A landscape with many peaks, sampled at points; each row gives a point and its height.
From any point a climber takes the steepest step (rise divided by distance) to one of its 2 nearest points. It stops when none of these is higher. Distance is the straight distance between rows; heights are no part of it.
<1376>: [101 121  89 126 133 123 107 124 126  97 177 132 156 141 127 195 106  89
 149 107 172 162 124 118 154  91 107 135 160 153 117 143 146 136 160 135
 140 161 172 128  88 110 116 113 171]  height 3.83
<1153>: [153 137 167  97 115 160 108 146 130 123 104 157 132 140 124 116 143 147
 160 135 104 122  88 165 123 144 133 119  96 126 125 123 121  72  99 174
  96 107 118 141 135 140 173 151 100]  height 5.63
<123>: [119 169 103 117 128 153 128 188 118 101 131 167 104 112 120 171 157 136
 143 158  95 125 103 129 168 170  95  94 139 161  76 155  96 126 121 151
 145 124 118 140 103 146 184 152 128]  height 6.16
<985>: [123 131 108 122  96 162 149 135 135 108 130 161 133 114 168 142 155 104
  93 158 120 157 107 102 164 108 106 135 174 123  91 120 111 128 116 151
 142 155 120  91  71 149  89 141 123]  height 0.92
<180>: [113 101  94 115 125 150  65 103  93 176 165 114 167 129  84 144  84 175
 131 167 145 155 128 158 125 176 157 128 111 150 163  64 100 148 165 139
 121  94 179 135 110 134 126 137 166]  height 1.54
<1028>: [194 139 133 113 119 122 162  78 147 127  95 124 152 156 188  90 127  86
 136  93 128  97  98 121 131 119 107  90 179  45 103 151 130 106  81 126
  88 102 113 113 118 133  80 100 108]  height 5.98
<1007>: [116  65 177 171 121 135 151  89 106  93 167  84 132 116 148  96 154 114
  96 123 171 107 171 121 110 110 199 122 144 180 121 115 146 168 178 123
 125 164 142 118  96 100 131 111 137]  height 3.80
<1490>: [130 134 141  87 102 149  87 118 117 150 130 229 125  95 105 135 142 121
 129 165 136 146  92 192 158 120 108  71 112  98 147  78 111  65 109 129
 204 154 158 147 143 169 115 128  84]  height 3.15
<60>: [ 89 136 166 117 149 116 124 128 112 122 106  51 147 128 177 124  80 158
 123 134 116  87 134 113  82 140 181 147 140 134 157 134 164 131 148 129
  78  79  96 109 148 104 145 125 137]  height 5.44
<147>: [114  82 114 133 134 142  81  57 112 156 144 100 157 139  92 131 101 154
 126 121 163 114 138 166  89 144 175 142 110 169 137  94 132 138 165 159
  73  95 184 107 137 104 128 117 171]  height 1.68
<457>: [115 114 164 152  76 100 160 121 158 160 100  89  68 128 119 127 148 106
 128 173 142  92 118 141 133 139 157 152 134 104 124  90 132 111 146 125
 175 140  93 106 165 105 102  70 153]  height 5.36
<475>: [160 133 100 118 145 112 105 113 129  77  74 118 136 120 174 123 148 115
 144 130 117 136 155 131 149  45  64 143 124 128 124 208 152  84 136 117
 188 161 162 134 111  90 107 130  99]  height 3.43
<293>: [ 96 110  98 171 131 130 101 129 115 138  89 109 145 132  63 120 180 178
 117 120 121 140 169 130 137 137 100 124  70 140 155 115 111 140 160 115
 172 184 134 187 124  66 186 141 118]  height 2.85
<1162>: [138 160 150  67 131 147 104 157 130 151 156 208 117 134 120 149 132  95
 129 204  86 152 106 187 207 154 107  57 114  95 137 121 100 110 113 127
 204 151 137 132 140 183 114 130  67]  height 2.73
<1067>: [130 113  84 137  91 102 101  81 133 170 108  94 123 144 123 116 106 126
  67 149 157 126 154 122 132 114 139 146 128 103 136  98 145 154 136 172
 124 151 155  65 110 119  43  90 172]  height 1.41
<1041>: [159 148 153 110 136 142 124 170 141  96 107 153  85 139 147 144 134 125
 156 130  76 115 115 146 142 156 116  93 132 126 118 115 125  98 114 151
  73  66 120  99 113 144 146 132 142]  height 6.06
<357>: [131 125 124 136 168 148 139 142 150 103 181 159 110 170 108 207 134  80
 141 129 114 122 116 138 168 140 129  91 112 133 127 123 133 160 133 138
 132 124 126 111 113 147 186 133 141]  height 2.12
<1478>: [106 126 141 166 140 138 109 128 162 145 148 113 108 188  91  95 141 150
 127 142  95 124 181 171  63 161 193 107 101 124 149 129 122 163  76 165
 129 137 130 196 146  98 142  99 123]  height 5.20
<315>: [117  96 168  95 164 122 114 146  80 160 175 126 155 146 105  89  97 134
 168 152 104 147 158 157  96 162 168 106 129 129 170 136  91 150  71 171
 137 123 115 180 162 153 132 164  96]  height 6.00
<893>: [114 147 186 108 115 109 138 177 153 104 106 126  77 125 132 134 130 124
 166 176 160 101 111 161 120 109 118 150 104 136 139 155 155  63 136 130
 174 150 141 147 174  90 156  82 149]  height 4.46
<1267>: [ 68 147 120 114 120 118 114 150 101 132 203  96 152 158 129  98 123 152
 135 178 110 151 154  94 122 140 176 148 124 147 148 168 108 198  89 167
 131 149  70 130  90 124 145 147 119]  height 6.35
<537>: [129 105 112 137 107 126 101 123 140 128 130 123 119 112 135 115 128 120
 129 181 136 115 133 130 161 101 133 143 119 132 147 126 136 124 148 127
 180 157 147 129 126 138 127 105 126]  height 5.62
<483>: [139 113 112  93 191 140 117 133 103  94 174 129 175 137 132 128  82 120
 131 107  97 143 148 115 110 101 119  86 186 117 170  87 118 147 128  84
 105 110 133 134 110 143 117 125 120]  height 5.68
<957>: [116 108 151 140 122 131 118 107 146 136 133 130 107 135 137 117 104 111
 139  96 134  99 140 160 131 124 168 143  89 157 138 123 151 121 129 140
  92 108 158 115 146 177 147 137 131]  height 4.79
<1002>: [107 157 150 142 146 125 147 137 113 130 154 161 101  99 117 143 151 117
 130  46 139 145 126  92  70 110 132 124 169 147 116 129 107 142  74  79
 124 118  65 163 155 137 115 145 150]  height 6.65
<350>: [122 100  87 118 162 144 129 153  92 143 166 159 142 107 103 114 102 137
 162 105 100 171 179 149 157 152 138 125  94 160 167 209  99 162 116 139
 138 140 158 154 118 187 181 208 104]  height 4.36
<1265>: [167 133 176  82 127 138 115 117 136 127  62 134 146 111 175 127 123 137
 117 203 107 119  96 168 132 133 122 109 149  73 148  82  98  50 151 103
 153  86 172 151 147 130 107 128  73]  height 3.67
<556>: [203  96 158 117 118 123 135  83 113 136 108 117 134 163 138  59 161 116
 159 143  99 115 126 133 150 165 156  93 113  84 112 114 126 146 110 144
  78 115 119 135 109 116 132 164  77]  height 4.44
<448>: [147  94 105 111 148 130 101  67 106 150 126 135 164 135  83 139  84 131
 136  68 173 109 124 175 117 141 145 163  88 171 126 135 153 132 163 145
  81 123 220 108 130 136 101 131 165]  height 1.78
<1036>: [179 127  86 118 101 101  80  96 153 174 141 141 104 158 107 112 106 131
 168 143 136 157 135 143 161 129 118 125 124 103 135 114 150  85 109 143
 107  91 193  89 126 152  67  95 159]  height 2.13
<1482>: [ 91  76 159 183 151 150 156 122 130 107 148  89 110 112 119 133 130 135
  98 131 147  84 161 125 112 120 198 126 121 153 145 105 141 180 156 130
 171 165 119 138 125 104 171 114 144]  height 3.92
<822>: [117 127 122  98 105 154  94 110 154 134  83 152 121 127 108 160 129 148
  78 146 107 108 143 171 171 124 138 118  87 134 156  78 128  86 186 166
 151 164 159  92 124 163 139 116 128]  height 4.38
<1008>: [ 60 133 116 160  97 131 129 143 129 175 138  99 139 145  86 170 115 172
 109 164 134 125  83 113  84 162 162 147 115 146 135  82 111 172 134 167
 146 133  90 114 140 102 148 132 170]  height 4.57
<1357>: [197 145 162 143 115 120 147  67 164 121  87 116 110 130 133 101 156  79
 140 111 155 103 138 138 147  87 103 111 139  98 107 136 140  78 117  66
 122 109 171 146 127 105  55  89 121]  height 6.62
<195>: [112 138 199 120 149 107 137 160 151  92 128 113 118 146 144 142 103 124
 158 127 124  86 102 175  72 115 144 117 130 144 139 114 146  81 120 122
 149 126 129 169 178  94 160  84 145]  height 4.69
<673>: [110 140 141 129 133 140 139 169 151  82 126 105 126 149 189 119 114 118
 121 153 108 103 138  99 145 121 151 132 141 133 143 134 175 169 156 141
 100  88 120  89  99 125 147 118 158]  height 5.21
<203>: [117 141 113 100 127 112 108 135 125 174 121 149 104  86  92 143 117 151
 142 107 153 130  54 136  96 141  89 164 116 145 116 149 102  85 108 132
 140 131 133 136 197 166 136 173 103]  height 2.19
<597>: [ 83 114 162 129 108 118 140 144 114 147  87  79 136 102 165 106  68 159
  90 150 125  94 143 112  92 137 150 181 136 112 172 103 135 127 153 116
 127 109  87 104 153 102 107 118 137]  height 5.26
<1391>: [137 117 111 126 133 153 130 153  76 135 168 193 161  71 146 119 122 105
 143 118 148 186 113 106 132 110 103 109 177 160 117 140 110 105 100 117
 123 111 120 148 110 193 129 196 102]  height 0.67
<529>: [ 96 120 126 128 137 121 121 116 133 121 146 117 117  91 133 178  97  91
  95 126 156 143 113 112 149  92 106 138 176 112 171  71 156 128 176  78
 158 152 148 108 123 144  81  84 165]  height 6.51
<283>: [ 91 146 157  67 138  96 103 176 111 180 196 127 121 134 103  92 103 148
 134 207 110 152 118 161 121 134 130 133  98 118 149 166 103 145  98 160
 198 201 122 166 178 138 137 122 101]  height 1.44
<559>: [102 118 126 137 109 157 148 152  82 123 191 171 131 101 140 133 152 103
 110 137 139 174 127 116 170 107 124 125 162 148 108 151 122 140 107 139
 139 158 102 129  93 169 128 161 112]  height 0.80
<153>: [166 108 164 142 102 113 130 101 127 140 101 112 105 149 123  57 165 138
 148 110 138 105 131 151 114 156 160 124 105 109 116 114 109 130 108 110
  77  95 105 161 148 101 128 138 118]  height 4.63
<1219>: [114  95 145 159 122 112 125  87 106 124 183  89 169 141 130  86 148 101
 119  76 173 113 194 125  90 127 194 120 148 152 106 151 160 179 148 156
  95 135 163 109  97  72 129  66 160]  height 3.68
<593>: [111 145 126 128  99 174 114 118 137 140 108 185 112 129 104 154 152 143
 112 135 128 127 107 200 160 153 151 117  61 133 142  82 115  89 149 156
 135 134 136 114 136 204 169 144 123]  height 4.73
<710>: [149 134 134 132 142 104 128 120 168 137 148 146  69 155 100 142 106  96
 117  64 102 120 142 123 139 125 113  90  80  84 161  87 120 141 105  91
 149 122 123 111 170 192  93  91 136]  height 2.72
<627>: [ 68 128 127 187 129 120 160 149 144 151 115  92 136 153 109 153 131 149
 142 103 127 109 128 106  76 164 166 150 119 156 114 112 132 183 144 148
 129 123  65 146 154  85 174 119 150]  height 4.27
<1399>: [141 119 125 117 122 110 104 109 123 128 141 112 147 151 142 134  82 150
 111 149 105 141 137 113 103 153 139 125 150  62 176  59 107 159 148 109
  97  72 116 115 121 121  96  83 161]  height 5.71
<930>: [118 142 145 131  96 120 144 134 122 129  90  94 137 116 189 131 136 133
 147 187 176 113  71 126 125 117 122 190 156 137  96 147 142  86 138 153
 118  99 136 128 134  95 117 140 122]  height 4.61
<363>: [121 113 147 143 180 140  99 122 110 138 156 123 134 175 130  65 117 137
 153 152  71 146 201 158  67 151 188  87 137 127 163 117 117 162  85 152
  96 114 145 198 151 113 148 126  94]  height 5.57
<762>: [ 85 152 118 125 142 102 115 164 116 138 160 107 128 157 154 122  92 146
 157 153 121 134 144  98  83 170 176 145 123 155 136 185 123 184 100 181
 119 106 105 154 144 113 181 149 129]  height 5.92
<904>: [103 149  79 161 149 146 145 171 160  96 104 106 115 148 103 149 143 151
 132 123  95 114 167 111 151 148  91 148 114 139 146 144 152 141 174 127
 119 113 122 122 113  72 167 121 145]  height 2.42
<679>: [150 131 127 122 128  90 133 111 141 175  73 115 114 107 128 154 102 122
 138 114 166 108  57 135 105 148 100 145 112 126  82 134 137  88 103 109
 144  87 135 134 209 148 104 137  96]  height 1.99
<689>: [124 142 138 164 141 137 145 117 157  88 111 133  98  92 129 212 157  67
 139 138 170 131 107  94 155  88  85 133 155 134 112 118 151 112 170  84
 176 133 137 140 108  93  92 133 120]  height 4.32
<630>: [169 162 129 138 101 110 165 117 151 111 113 132 113 148 150  80 152  95
 149 107 135 138 147 107 126 102 104 143 170  87 101 143 131 117 107 113
  78 102  96 129 107 100  90 107 126]  height 6.37
<1468>: [117 122 120 157  84 137 133 155 113 127 111 114 129 122 179 113 149 139
 121 183 163 136 118 117 151 144 133 191 143 157 109 114 127 127 147 151
 114  98 124 118  98 134 135 169 128]  height 4.81
<404>: [135 154 143 100 127 113 141 186 138 109 122 167 104  94 110 165 126 128
 158 168 129 111  60 140 119 166 105 122 130 142  83 168 114  96 103 155
 155 107 131 126 176 163 195 161 127]  height 5.46
<938>: [109  88 148  95 141  89  93 105  81 157 178  94 165 127 123  70  85 134
 147 142 132 139 135 130 102 111 183 129 154 117 160 131 103 143  66 168
 131 129 101 125 155 153 103 154 115]  height 6.45
<801>: [155 127 113 109 109 158 126 113 153 107  67 106 158 133 144 108 144 138
 109 154 110 116 115 113 120  77  96 146 128 105 107 129 131 128 121 148
 156 182 112 123  97 102 104 124  97]  height 3.89
<853>: [134 146 133  88 101 173 106 136 138 148  94 166 141 128 121 120 150 164
 124 178 109 135  94 185 165 163 117 137  80 109 127 116 107  83 136 165
 146 146 150 126 155 174 152 173  72]  height 5.17
<456>: [176 105 106 111  93  88 110  59 154 184  77  88 128 153 139 104  86 126
 109 135 156 122 126 119 123 138 121 156 125  68 129 115 139 131 115 131
 118  91 137  84 127 130  35 106 154]  height 1.53
<47>: [110 128 111 156 136 151 142 123 139  80 157 131 145 122 146 189 153 109
 132 141 165 150 114  83 169 100  94 115 165 155  81 117 131 155 182  97
 156 144 124 139  80  87 135 115 130]  height 4.09
<30>: [ 78 155 167 103 124 118 110 159 129 174 208 127 126 164 113 129 127 134
 104 209  86 132 142 165 172 141 166 110 100 127 136 162  82 157 102 165
 184 187  83 143 133 152 138  94 107]  height 1.64
<239>: [149 125 112  98 122  96 139 131 151 111  87 124 114 129 133 111 164 111
 137 142 129 123 117 114 123  77  80 138 138  95 129 175 128  98  93 132
 202 187 122 131 140 107 107 137  84]  height 3.66
<507>: [119 137 183 131 103 104 154 156 162 131 107 124  74 142 129 153 113 123
 153 122 129  84  93 137  96 158 145 132 105 109 121 100 146 113 100 130
 134 122  83 132 180 100 131  69 157]  height 4.99
<1439>: [165 150  98 138 165 102 144 107 178 152  77  93 124 114 141 175  96 109
 137  83 128 103  87 122 129 137  84 144 128 116  97 148 166  95 133 115
 114  79 148  86 163 139 118 133 127]  height 1.81
<897>: [155 123 172 128 118 163 154 138  67  91 104 148 120 101 158 107 166 158
  82 118 113 151  90 112 116 185 135  78 159 133 105  83 132 152 141 111
  45  91  85  99  69 176 145 184 106]  height 5.69
<488>: [123 124 154 119 127 148 105 158 144  89 112 119 132 127 179 119  99 136
 134 158 127  88 138 152 158 112 175 140 107 164 151 142 144 113 168 159
 103 119 157 112 105 160 176 157 141]  height 5.01
<1115>: [185 158 115 118 121 109 151  68 169 156  70 100 143 131 159 155  83 113
 129 106 136 104  84 110 136 152 119 147 120  68  93 109 150 111 126 102
  98  58 138  87 160 122  43 107 129]  height 1.67
<670>: [ 72 142 115 132 129 138 134 106 117 120 147 123 187 138 134 173 119 132
 152  52 189 110 101 151 100 101 155 141 127 177 107 174 154 132 148 155
 103 141 136 116 122 104 163 110 182]  height 3.39
<424>: [120 184 155 143 138 142 161 143 110  88 139 182 106 108 102 138 155 133
  83  47 129 155 138 107  83 132 106 130 178 156  92 112 104 126  89  94
  73 115  81 111 116 164 123 133 168]  height 6.23
<91>: [135 141  90 104 127  93  74  92 135 163 137  95 127 156  82 130  81 144
 133 104 155 138 161 149 138 122 131 170  98 146 136 142 152 114 119 148
  72 113 220  78 135 145  74 108 182]  height 1.92
<1441>: [145 146  80 115 134 121 129 111 136 136 125 153 126 122 113 130 138 107
 119  29 140 116 116  86 145 117 114 116 102 133  53 184 130 141  75 150
 128 146 110  88 140 160 130 129 142]  height 3.62
<1454>: [ 78 142 127 112 161 126 110 148 142 111 149  91 153 147 171 137  77 138
 141 127 125 108 155 120  69 136 201 143 119 163 170 168 147 161 116 160
 103  75 134 117 138 117 194 125 155]  height 5.65
<1011>: [110 142  53 154 116 122 104 150 113 141 118 114 157 125 100 132 157 166
 146 116 116 177 159 123 113 132  90 147 103 156 132 161 112 146 141 126
 126 147 137 170  96  89 183 152 141]  height 2.65
<1264>: [111 159  83 140 145 150 120 163 136 119 101 165 107 116  99 214 140 132
 137 121 140 154 114 126 178 140  70 141 130 158 107 162 104 121 161 142
 144 135 155 122 103 136 174 141 169]  height 6.94
<936>: [122 136  92 117 112 128 127 144 117 154 131 139 116 118 104 126 141 141
 164 115 121 159 112 130 123 111  81 157 125 145 108 166 106 113  94 130
 136 154 134 165 132 133 151 143 110]  height 2.43
<1366>: [172 128 113  86 143 140 137 154 107 138 128 178 130 102 154 144 113 136
 166 133 119 125  86 138 144 161 109 100 141 146  97 171 116  97  89 161
 122  75 148 108 138 190 163 179  90]  height 5.95
<9>: [135 101 142 158 137 118 132 135 143 125  83  90 112 119 108 112 159 155
 139 155 111 113 145 131 116 152 121 132  80 139 123 126 135 139 180  88
 155 151 113 177 148  48 165 147  84]  height 3.02
<686>: [100 195 173 148 121 131 151 136 140 130  78 145 108  99  99 159 152 153
 138  34 171 106 106 131  95 107 123 145 109 176  94 173 153  62 124  97
 111 112  86 160 164  96 153 110 159]  height 6.22
<548>: [168 120 150 134 138 122 175  77 149  86 104 108 149 117 164 161 107  88
  94 119 142  87 116 127 141  98 125 114 159  89 113 108 174 114 158  87
 130 120 145  89 108 127  72 105 111]  height 4.71
<913>: [141 125 134 163 133 119 168 100 166 120  91 102 112  92 159 186 129  66
 104 134 183 100  86 109 132  78 127 145 154 107 116 129 163 119 162  98
 178 133 132  99 144 114  82 120 114]  height 4.52
<1481>: [124 114  84 124 131 127 151 128  84 119 160 183 120 122 104 145 130 110
 132  86 143 170 151 142 163 112 122 133  82 168 159 188 131 134 128 140
 128 152 157 114  95 178 165 178 148]  height 4.21
<286>: [158 123 140  94 144 133 116 126 148 130 148 161 123 142 117 175 113  92
 159 173 112 117  95 162 175 145 129  67 107 109 136 100 113 119 117 131
 169 130 133 140 143 175 166 122 112]  height 2.37
<796>: [127 127  84 112 139 121 118 111 122 174 157 168 138 134  59 118 117 131
 125   4 146 142 135 115 141 115 113 105  81 143 102 165 122 145  66 114
 126 169 116 128 144 184 111 124 148]  height 3.29
<1358>: [144 106 109 112 112 118 138  89 135 123 139 137 135 143 112  90 143  99
 112  61 115 127 149 115 129  92 132 130  96 127 102 165 150 154 103 132
 118 175  94 115 112 131 113 127 105]  height 3.91
<75>: [100 149 122 127 131 120 134 171 132 131 149 139 107 121 106 115 159 154
  80 134  62 146 172 111 139 146 112 135  96 121 173 103  83 161 145  78
 169 154  77 167 137 145 160 140  70]  height 2.05
<648>: [145 144  94 134 158 115 141 125 114 124 161 118 171 125 137 110 119 137
 132  96 101 147 143  75 103 166 105 147 169 117 104 124 113 176 116 118
  30  63 118 104 113 127 124 145 130]  height 0.36
<260>: [ 87 172 134 145 131 128 163 141 136 141  89 127 125 101 105 149 138 140
 114  24 168 119 103  75  81 104 104 154 136 141  94 140 124 109  97  94
 128 141  60 126 165 107 125 133 161]  height 6.61
<993>: [141 156 148  89 137 124 114 146 152 134  75 121 145 103 185 166 102 113
 120 194 132 125  65 150 132 101  79 126 166 108 142 104 123  63 134 108
 172 102 172 142 160 128  88  96 111]  height 3.90
<1213>: [181 112 154 133 104 131 128  50 166 130  94 143 119 126  95 144 162  98
 130 113 148 119  96 141 116  85  99  93 158  79 111 112 127  96 112  77
 159 148 119 154 134 110  71  97 121]  height 6.21
<378>: [127 145  87 118  67 167 108 152 126 121 134 140 139 169 169 113 130 133
  82 200 119 169 146 103 183 131 120 147 152 122 115  91 102 131 149 167
 126 136 154  98  55 135  90 129 146]  height 1.06
<672>: [124 152 160 114  98  89 138 145 124 138  82  99 114 110 165 119 104 135
 140 225 167 102  84 132  88 100 101 173 158 110 111 154 135  77 125 139
 178 139 147 131 174  81  91  95 120]  height 4.41
<394>: [115  97 153 148 112 122 123 100 135 136 156 135  97  94 110 149 132  95
 112 149 169 127 116 133 133  85 142 114 156 128 144  79 136 128 136 109
 177 177 120 131 132 134  95  86 154]  height 6.04
<1022>: [104 162 145 174 121 128 149 133 129 121  98 160 111 117  94 147 187 147
 158  57 172 160 128 147  95  95 123 146 108 186 121 173 128  87 115  99
 129 145 113 171 118  91 162 140 175]  height 5.97
<1495>: [155 145 121 135 143 151 152 162 104  95 154 146 109 107 151 111 165 138
 117 126  94 126 122  85 144 175 125  72 143 149 103 131 133 201 115 106
  65 105  75  92  70 171 166 166 113]  height 5.43
<63>: [189 118 120  96 128  98 142  67 133 116 136 110 154 158 164 117  89 105
 119 130 107 101 110  95 115 138 119  95 169  35 145 108 123 158 120 111
  98  88 107 106 108 115  77  92 140]  height 5.61
<704>: [105 134 152 113 157 120 135 175 142  97 185 101 114 166 180 111  98 117
 142 134 106  94 153 108 111 119 190 114 162 141 169 146 169 167 116 141
 111  93 124 113 145 128 156 111 133]  height 5.42
<857>: [153 133 147 130 165 141 169 146 133 104 104 145 107  86 137 152 119 141
 102 104  80  99 134 105 117 162  95 128 114 130 158  95 133 128 161  48
 113  72 111 138 157 168 156 178  88]  height 5.12
<70>: [152 117  88 139 135 112 153 113  96 148 155 162 144  98 116 122 110 127
 118  41 145 165 130  73 119 147 102 141 167 112  87 131 105 141  99  94
  60 106 128 120 125 153  97 163 126]  height 0.45
<1421>: [168 102 152 136 134 113 115  95 129 138 121 100 112 113 123  88 131 105
 152  78 166 100 158 157 144  79 135 109 137 136 117 144 142  56 119 101
 118 127 180 129 149 113 100  67 137]  height 6.26
<490>: [121  99  98 148 125 125 110  73 128 132 137  97 161 155  99 115 162 130
 129  59 174  99 156 145 116 123 170 126  79 150  84 157 165 156 163 165
 113 172 144 105 123  76 140  73 160]  height 3.53
<1094>: [164 121 133 123 154 161 136 134 111 118 152 167 119 119 145 123 126 119
 164 111  92 137 142 129 151 172 157 106 116 145 106 123 121 131 128 155
  81  80 141  96 107 193 157 185 125]  height 6.52
<303>: [142 126 149 122 160 128 130 164 126  77  63 106 120 133 167  96 159 150
 147 174  98 115 152 136 154 122  88 139 111 146 125 160 155 106 179  92
 145 128 150 200 133  52 158 156  72]  height 3.14
<144>: [145 107 185 172 137 116 145 117 140  91 126  94  78  97 134  99 156 110
 145 110 142  69 190 152 131  82 148 125 119 149 132 165 157 103 149 112
 137 130 160 127 133  77 125  63 153]  height 5.96
<74>: [124  98 116 131 160 119 141 125  86 171 174 159 152  99 116  96 112 115
 172  59 138 171 127  89 111 119 118 124 165 141 145 144 114 131  68 102
 106 109 115 154 153 164 110 186  97]  height 0.55
<439>: [119  84 151 192 123 109 142 124 155 127 131  83  68 115 116 121 145 106
 133 161 151  85 159 127 123 117 142 134 138 120 140 120 149 123 160 104
 160 129 137 119 146  67  97  30 179]  height 5.70
<159>: [152 128 130  94 116 169  93 115 140 120  69 151 150 115 154 117 135 132
  70 153 104 108 126 137 155 108 117 126 127 109 138  82 105  99 155 135
 151 151 134 115  95 144 105 132  89]  height 4.11
<126>: [139 153 158 142 144 148 138 143  78  69 124 160 151  93 133 144 162 153
  86  71 112 157 138 116 108 156 110 107 170 167  88  99 134 132 135 105
  30  97 118  93  86 162 145 172 149]  height 5.93
<112>: [133 124 161 161 129 134 146 141 156 155  96 110 102 168 113  74 159 153
 130 106 106 102 154 152  71 170 192 125  84 127 119 112 132 134  95 141
 100 112 102 177 185 118 152 106 114]  height 4.86
<405>: [126 119 139 124 153 112 130 100 122 102 170 110 159 135 141 158  73 103
  92 119 121 144 133 107 118 118 117 117 173  91 157  58 129 151 160  80
 114 126 134 107 110 133  74  95 157]  height 6.08
<544>: [136 151 105 128 167 130 140 189 108 100 168 114 123 137 142  88 128 155
 125 132  54 130 147  79 138 190 132  96 153 118 123 165 100 191  86 144
  84  85 110 116 106 155 169 167 105]  height 5.11
<925>: [111 152 117 150 138 146 154 194 147 100 141 115  96 167  94 145 171 118
 113 132  61 136 161 118 139 135 105 125  97 131 143 133 108 154 135 112
 159 149  99 152 128  95 170 124 128]  height 2.24
<120>: [191  97 153 113 115 117 146  92 128 109 141 158 101 131 130 105 160  73
 160 134 150 146 115 135 121  99 100  77 168  80 115 149 121 116  83  92
 153 123  91 160 126 100  87 124 107]  height 6.24
<1077>: [160 124 193  98 121 147 103 150 121 127 104 196 117 104 150 111 142 136
 136 190 123 127 100 170 153 126 113  82 112 113 170  73 105  74 146  94
 163 132 157 162 158 169 144 147  66]  height 3.46
<366>: [146 146 118 124 117 132 107 155 119  73  87 121 141 138 165  92 164 142
 170 166 113 142 156 130 157  88  79 164 137 132 119 186 145  71 150 133
 129 131 163 171 112  70 136 136  94]  height 3.26
<245>: [179  86 127 138 130 143 132  86 107 124 123 126 170 122 155  91 144 136
 125 113 120 131 134 122 133 141 140 106 122 124 104 121 128 148 135 132
  72 133 132 120  84 140 122 172  90]  height 4.28
<1452>: [121 130  61 116 156 137 119 171 100 134 186 129 149 140 133  99  90 135
 143 140  70 162 165 100 176 152 125 122 126 145 147 190 106 172 105 154
 120 116 142 142 105 149 158 171 113]  height 4.70
<1470>: [125 137  74 130 102 142 113 134 105 174 164 169 144 130  86 116 143 149
 124 143 105 198 141 127 144 155 113 134 116 132 135  87  96 153 120 144
 113 147 121 128  90 162 113 161 121]  height 1.19
<311>: [132 117  97 123  80 132  87  91 120 141  99 110 160 114 102 112 126 182
  67 164 128 151 143 139 120 128 116 149 114 104 129  67 109 120 156 161
 108 146 146  98  88 112  83 126 159]  height 1.28
<583>: [ 97 161 129 100 117 146 118 164 126 137 163 147 134 126 107 139 144 141
  78 165  85 135 137 138 153 135 144 112 100 134 149 123  97 142 118 141
 148 171  75 137 124 167 160 142 102]  height 1.87
<854>: [155 112 118 147 114 132 150  98 138 115 114 130 128 115 152  98 159 119
 129  93 105 127 121  77 126 122 141 106 125 123  81 160 152 161 133 115
 113 154  75 119  94 106 146 166  76]  height 4.10
<1293>: [ 82 113 103 170 138 128 147 100 117 119 137 100 187 155 107 145 146 145
 127  71 164 115 141 117  88 125 171 142 110 167 106 161 155 173 181 161
 110 167 131 109 101  61 207 110 145]  height 3.38
<232>: [106 170 109 165 120 118 151 147 124  96 119 161 111 106 107 169 182 126
 151  80 150 141 127 110 136 133  92 139 117 170  87 187 138 127 137 125
 127 138 120 139 108 111 181 165 159]  height 6.34
<696>: [160 111 144 125 163 126 158 119 156 100 104 108 120 130 159 130 120 121
 116 131  98  90 129 123 137 125 119 122 117 103 152  96 155 123 162  75
 124 109 142 117 142 134 119 126  93]  height 4.90
<589>: [110 128 104 137 129 135 120 108 143 128 136 139 110 131  95 147 126 122
 115  79 143 117 168 149 150 120 128 148  74 164 145 142 140 131 147 148
 130 180 152 105 123 155 156 128 148]  height 4.51
<243>: [161 124 123 137 137 126 141 116 143  93 154 134 107 159 127  89 128  73
 146 121 126 150 132 109 160  89  78 122 171  73 143 131 128 128 115  79
 126 122 139 128 111  94  62 100 129]  height 6.82
<768>: [ 88 118 139 154  69 118 159 147  98 134  84 111 109 115 191 107 100 151
 103 201 136 122 108  96 116 158 155 197 136 106 150 109 131 121 144 149
 108  89  84 103 120 145 124 147 139]  height 5.04
<1398>: [148 131  94 126 129 122 103 121 153 156 148 159 102 145  89 146 118 100
 130 127 104 158 146 140 164 139  94  96 116  93 151  90 139 110 103 130
 130 133 153  96 130 169  81  96 162]  height 2.41
<4>: [143 125 124 113 128 115 115 116 152 177 128 148 114 139  73  95 134 139
  99  46 130 135 140 114 137 119 126 115  83 102 136 111 122 123  80 108
 128 157 119 135 171 155 100  95 145]  height 2.99
<1093>: [109  90  97  97 133 103 112 120  84 146 210 117 159 150 131  83  86 114
 159 155 120 164 169 117 137 122 157 109 148 128 158 162 107 162  86 183
 136 147 102 117 103 148 105 135 128]  height 6.97
<333>: [137 147 130 117 212 134 152 159 122  84 147 119 144 107 140 157  94 143
 121  82  82 111 122  92  88 132  99 115 179 120 161 114 124 154 134  62
  91  68 125 138 153 145 146 153 103]  height 5.37
<444>: [ 68 113  95 160 102 100 124 127 125 177 114  49 138 127  85 159 133 161
 106 181 167 138 105  99 103 118 134 156 118 145 133 109 131 177 149 159
 187 180 110 129 109  57 128 107 181]  height 4.92
<1455>: [110 160 173  90 127 108 128 194 150 100  90 118 107 123 153 144 106 123
 133 211 136 108  87 138 109  90  72 154 140 101 120 140 125  58 144 101
 206 150 147 156 193  92 109 100 106]  height 4.20
<170>: [ 78  89 169 181 164 113 149 135 136 129 149  63 119 129 145 116 133 132
 129 102 149  90 130 124  57 142 194 130 128 151 122 134 145 179 139 117
 151 150  90 179 168  77 172 109 130]  height 4.07
<137>: [152  86 100 125  98 133 118 107 103 174 142 168 144  89  92  89 161 136
 120 150 126 179 120 135 149 128 114 131 134 108 139  98 100 124 119 110
 138 145 128 152 118 162  91 175  76]  height 1.04
<932>: [ 97 133  94 135 116 107 123 156 114 159 124  94 133 123 104 119 124 159
 119 175 142 132 124  94 142 114 124 160 131 122 144 117 122 157 140 149
 185 173  97 139 127  98 123 115 131]  height 5.24
<816>: [ 88 112 106 129 118 168  98 148  92 152 175 176 156 140  86 120 119 153
 133 166 131 184 152 182 147 162 162 135 114 154 172  89  93 137 136 148
 128 127 179 139 117 150 139 151 141]  height 1.37
<1484>: [135 126  98 134  69 166 147 109 131 123  79 116 150 163 167 127 144 153
  67 178 126 147 125 108 132 128 115 161 152  93 112  81 114 133 163 156
 116 142 127  84  70  96  75 116 155]  height 1.18
<595>: [ 86 164 114 115 143 141 104 136 119 118 135 111 166 122 125 202  96 132
 154  94 165 137 104 159 134  85 114 169 144 169 138 158 147  93 148 154
 123 138 167 113 105 125 132  96 199]  height 3.57

Two climbers start at each pair of points below. Name the first point that both come to, or write none.
<670> / <490> | <529>
<1470> / <1391> | none
<1007> / <854> | none
<1481> / <1358> | <1093>
<1439> / <904> | <1011>

For each start below, name the point where the climber stops.
<1293> | <529>
<710> | <1093>
<74> | <1094>
<672> | <1093>
